Each row is a point on a tangle of strands that fork, close into loops and nearly touch. The rows are in no order.
Two points are linked if the straight distance between their rows is under 59.8. Some points are linked to none.
<785>: [-13 -21  20   7 -13  -8  28  29  -2  18 -27 -10  29  25   2  -3 -24 -15
  -3  14   3  22]
<697>: [-22 -24 -20   7 -33  14   0  -3  -1  23  18   0   5 -11  -7  22  14   5
   5 -27  23 -12]
<388>: [ 27   2  -4  -3  30   2  10  10   7 -16   0  18  13 -14  -3 -12  10  -9
  13  14 -12  23]
<603>: [-32  26  -1  11  -3  22 -28  -8  16   1   8  16   4 -13   4  -6 -10  17
  22 -11  23 -13]
<865>: [ 36 -21 -15 -16  12 -19   9  -7  -6 -22 -18  -1 -15   5 -23  27  -7   5
 -14   8 -24  24]
<190>: [ 11  -8  12   7   6  -9   2  18 -10 -10 -39 -21  17  36   7 -18   7 -19
  -1  23 -14  16]
<247>: [  8   2  10   7  -3  -8   9  -1  32   8  11  32   4 -18   7   6 -28  25
   7  16   8   7]
<179>: [-11  11  23   5  10  -1 -12 -17 -10  -2  -9 -11 -17  -9  -8 -13 -10   7
 -17  12 -14 -15]
<218>: [ 30  -6  23  -6  42  -4  29   5  -5 -14  -9 -20  -3  -5   7 -17  -7 -19
 -13  17 -42   2]
<477>: [ 20 -19  -7  21   1  -4 -29   9 -34 -18 -33  -7  -6   8   4   2  25 -20
   9   1  -6  12]
<303>: [  6  -3 -10  -1  16   9 -29 -18 -13 -26  -3 -19 -44 -11  -4  16 -10   6
   1 -16 -13 -20]
<772>: [  8  18  -7 -18 -32 -29   0 -18  17  16  28  18   8   2  -4   5  17  28
 -13  -8   7  -7]
<290>: [ 32   0 -18 -11  12   8  33  -2  21   5  51 -12 -21 -16  19   2  19 -16
   9   0  -4 -17]
<537>: [ -8  -4   7  12  -4   3  -3  -9  12   2   4  15 -12 -25  -4  18 -39  32
   3   0  10  -4]
<438>: [-26 -16  13   5 -21 -10   7  18   0   5 -31 -22   4  45   1   2 -31  -7
 -11  18  -1   8]
<101>: [-24  36   0   6  -6   6 -31  -7  21 -14  -6  11   5  21   0 -13 -25  19
  15   7  21  -1]
<115>: [-31  27   2  13 -21   3 -27 -18  13  -3  -2  -5  -6  37   5 -18 -17  17
  -4  10  17 -15]
<744>: [ 19 -31 -11   1   1  13  11   8 -12   8   2  30  -1 -32   7  37  -6  19
  20 -22   6  22]
<558>: [  9 -22 -12  11   8  21 -10   4 -10   0   0  14 -10 -34  11  24  -8  15
  24 -20  10   5]
<106>: [ -7  24  24   2  28  13  11   8   1  10   1  16  34  -9  10 -41  13 -19
   3  17  -9  12]
<60>: [-21 -17  48  12   4  -3  25  10 -12  30 -20 -20  -5   3  15 -18  -5 -19
 -31 -14  -4  -9]
<687>: [  8 -19 -14 -15  10  11   0 -24 -19 -12  11 -24 -49 -15 -18  30 -12   9
 -16 -16 -17 -15]
<236>: [  9  17   6 -12  39   0  22  15  -3 -13   0  18  34  -5 -13 -27   9 -27
   1  17 -20  23]
<754>: [-29 -21 -17  16 -28  21  11  -5  11  11  21   4   0 -13   4  25 -17  20
  17 -24  25 -17]
<355>: [ 16  43 -21 -25  13 -14   6   2  36 -24  33   7  -7  18   3 -15   3 -14
  15  15   7  -6]
<353>: [-32  -4  14  12  12  39  12   3   7  14  22 -25 -11 -25  24  -4 -27  -5
  13 -18   0 -37]
<186>: [-34 -22   7   5 -20  16  13   3 -14  27   9 -32  -7   6   5   8   5 -14
 -14 -18   2 -29]
<576>: [ 38  15  -3 -13   2 -21 -15   5   8   2   1  31  22 -11  18  -3  44   9
  13  -4  -5   9]
<851>: [ 29 -22  -8  -9  16  -5  31  -5 -13 -12  -2 -11  -6  -2 -15  15   0  -3
 -17   8 -29  18]
<764>: [ 13  -9  -8  16  -2   7 -22   8   0 -14 -10   6  -7  -5  17  10 -11  14
  29 -11  12   2]
<652>: [-12 -49  12  21 -12  13  13   8 -33  18 -18 -12 -15  -5   9  26 -11   2
 -10  -1  -9  -1]
<261>: [-17  21  -1  10  -2  18 -35   7   7   2  -4  32  18 -14   8  -8   1  16
  29 -13  31   6]
<640>: [-11   7  38  21  10  -4 -24 -11 -10   4 -39  12   8  -2   1 -14 -29  13
 -16  28 -18  12]
<83>: [-21 -25  26   7 -11  -2  26  10 -16  25 -11 -32 -12  16  10  -5   1 -20
 -26  -7  -6 -18]
<111>: [-16   2  -1  -4  -9 -17 -28 -20 -19  -5 -19  21 -12  -9 -36  16  -3  19
 -22  -5  -3   4]
<488>: [-28 -13   5  16 -15  13   6 -15  10  10  17   7 -16 -28  -3  21 -41  31
  -1 -10  11 -20]
<291>: [  7   8  -7  -5   1 -10   2   9   0 -14 -13 -18  12  31  -7 -15  13 -12
   2  18  -1  11]
<503>: [ 12 -23  -5   5 -16 -13  -6   3 -18  15 -17  29  18 -21 -13  19  26  11
  -1 -17   3  20]
<246>: [-16   4  37   9   4  -6  -2 -16 -15  10 -19  -2   2  -3  -7 -13 -13   8
 -30  15 -18  -3]
<14>: [-33 -17  11  21 -23  -4 -13  -4  -8   4 -16 -29 -25  36  15   5  -6   0
 -24  10  -1 -32]
<808>: [-25 -25  19  19 -21 -10  -5   7  -5   7 -32 -23 -15  40  11   6 -24  -1
 -21  21  -6 -10]
<403>: [  6  -3  -5  -6  21  12  17  19   3 -13  -4  14  11 -12  -9   0 -17  -3
  20  14  -3  28]
<522>: [ 29  28 -12 -22  13 -10 -22   9  10 -16   5  20  10  -4   9  -9  38   2
  21  -9   1   9]
<643>: [ 22 -16  12  22  10  -9 -15   2 -27 -11 -41  -8   8  10   8 -11  22 -18
  -6  19 -21  12]
<546>: [ -9   1   1   8   2  23   4  20  -3  14   6   1  23 -10  10 -16  22 -12
  21  -1  16   8]
<828>: [ -5  29 -17 -14  -5   8  -3  -6  32   5  50   6  -5 -11   7  -6  14   0
  14 -16  18 -26]
<782>: [ 15 -13 -22 -19  14  20  23  -7 -11 -13  25 -29 -28  -6  -5  19  -1  -7
  -4 -11 -11  -3]
<340>: [-39   0   9  21 -26   3 -22 -18  -2  10  -6 -13 -13  25  10  -7  -4  12
 -19   8   9 -27]
<56>: [ 18   2  -6 -14  25  -5 -11  -4 -14 -34 -22   0 -11  -2 -27   7 -13   0
   1   6 -21  18]
<573>: [  5  11 -11  -4 -13 -14  24   7  26   9  26  16  18   6   4  -7   2  -4
   7  13  19   4]
<109>: [-10  14   8  12   1   9 -19   9   3   1 -18  31  27 -10  -2 -10 -11  15
  21   8  17  23]
<467>: [ 33 -10  -9  11   2  -8 -33   4 -20 -16 -23   3  -7  -2  13   5  16  -5
  19 -10   1   7]
<71>: [ -1  24  -1 -16  18 -12 -29  -8   1 -31 -23  23  -4  -3 -32   2 -22  17
   0   7  -8  20]
<360>: [ 27 -10 -29 -16  12  19  36   2  -1  -6  42 -36 -20   5  12   7  10 -22
   6  -7  -4  -9]
<837>: [ -4   6  42   5  21  -4  28  10  -1  19  -7 -25   4   2  21 -39   2 -30
 -23  -8 -10  -7]
<66>: [ 12   5  -9 -24 -25 -28   8  -7   7  21  28  30  20 -17  -7  14  30  22
 -10 -15   1   1]
<216>: [  5  23 -21 -17 -32 -29  16 -13  19  10  29   3  14  25 -11  -7  11   1
 -17   9  14  -2]
<549>: [ 12 -35 -14  -3 -25  -8   9   2 -16  23   5  23   4 -22  -5  40  17  22
   2 -27   5  11]
<95>: [ -7  -8   4   7 -10  -8 -17  -8 -19   6 -18  23   9 -10 -23   8  11  10
 -12  -5   2  14]
<500>: [-28  28  -6   6 -14  19 -19 -18  22  11  34   1  -1  -9   4  -9  -2  11
   5 -14  20 -28]
<449>: [ -8   6  18  14   6   0 -19   2   6  -5 -33  24  11 -12  -8  -1 -39  20
   9  22  -1  26]
<294>: [ 23  38 -17 -29   8 -14 -11   1  27 -21  26  12  -6   8   6  -9  22   2
  17  -5   4  -5]
<586>: [ 35  -8   3 -15  36   2  41  -6  -2 -14  14 -18 -15 -13  -4   1 -10 -14
 -13  17 -38   5]
<798>: [ 24   6  -9  -9 -13 -24  -2  -5   4  12   6  24  30  -1  -4  -5  48   5
  -7  -6   5  13]
<825>: [  4  14   6   1  27  14 -22 -14  -1 -21   2 -20 -28 -16   2  -7 -11   6
   4   4 -12 -21]
<710>: [ 30  10 -16 -13  10 -13   3 -11  -1 -14  10 -25  -6   8  -8 -11  44 -13
 -10   1 -10  -6]
<752>: [-55  18  11 -10 -23   5   5  -5 -11  28  14 -24   6  24  -4 -19  -1 -21
 -25 -17  13 -29]
<118>: [ 19  20 -10 -11  11   8  14  -8  32  11  53   4 -13 -23  19  -9  23 -15
  11   3   4 -24]
<284>: [-20  16  -7 -16  -5 -12 -21 -12   1 -18 -12  21  -7   0 -41  13 -28  25
  -7  -1   7  11]
<737>: [ 12   1  36  -5  39  -5  30  18  -5  -6 -24 -28  -1   9  12 -33  -6 -33
 -17  -2 -26   4]
<178>: [ -9 -20 -16  20 -27  16 -11   3  -2  18   6 -17   8   8  14   9  31  -4
  12 -20  22 -19]
<756>: [-36  -2   6  -6 -21  11  27   1  -7  26  24 -25   6   4   1  -3 -10 -14
 -12 -12  11 -27]
<165>: [ -8 -23 -23  20 -24  18 -38   6 -23   8 -13 -12  -5   6   8  15  37 -20
  11 -24  14 -11]
<13>: [ 10  38 -23 -18  -2  -9  22   3  28   0  44  12  13  13  12 -23  15 -27
  10  16  18  -8]
<523>: [-12   1  -2   3  14  19  -4  29  -1 -12 -17  21  22  -4  -7  -3 -18   3
  35   6  16  30]
<255>: [ 19  -3 -15 -13  -2 -21  16   7   8 -13  -7  -9  16  30 -19   0   5 -14
  -6  19  -4  23]
<134>: [ 25 -14 -24 -16  -7 -25   2   9  12 -21 -20  -6  -2  30 -17  21 -14   1
   3  13  -6  30]

A tip is a point with one link. Name the tips that can be reached along the links from each point below, in the order of the rows.
<438>: <785>, <106>
<549>: <752>
<488>: <247>, <165>

How many points has the smallest loop of links through each point below? Write none if it is on no loop.
<303>: 16
<294>: 10
<549>: 18
<808>: none
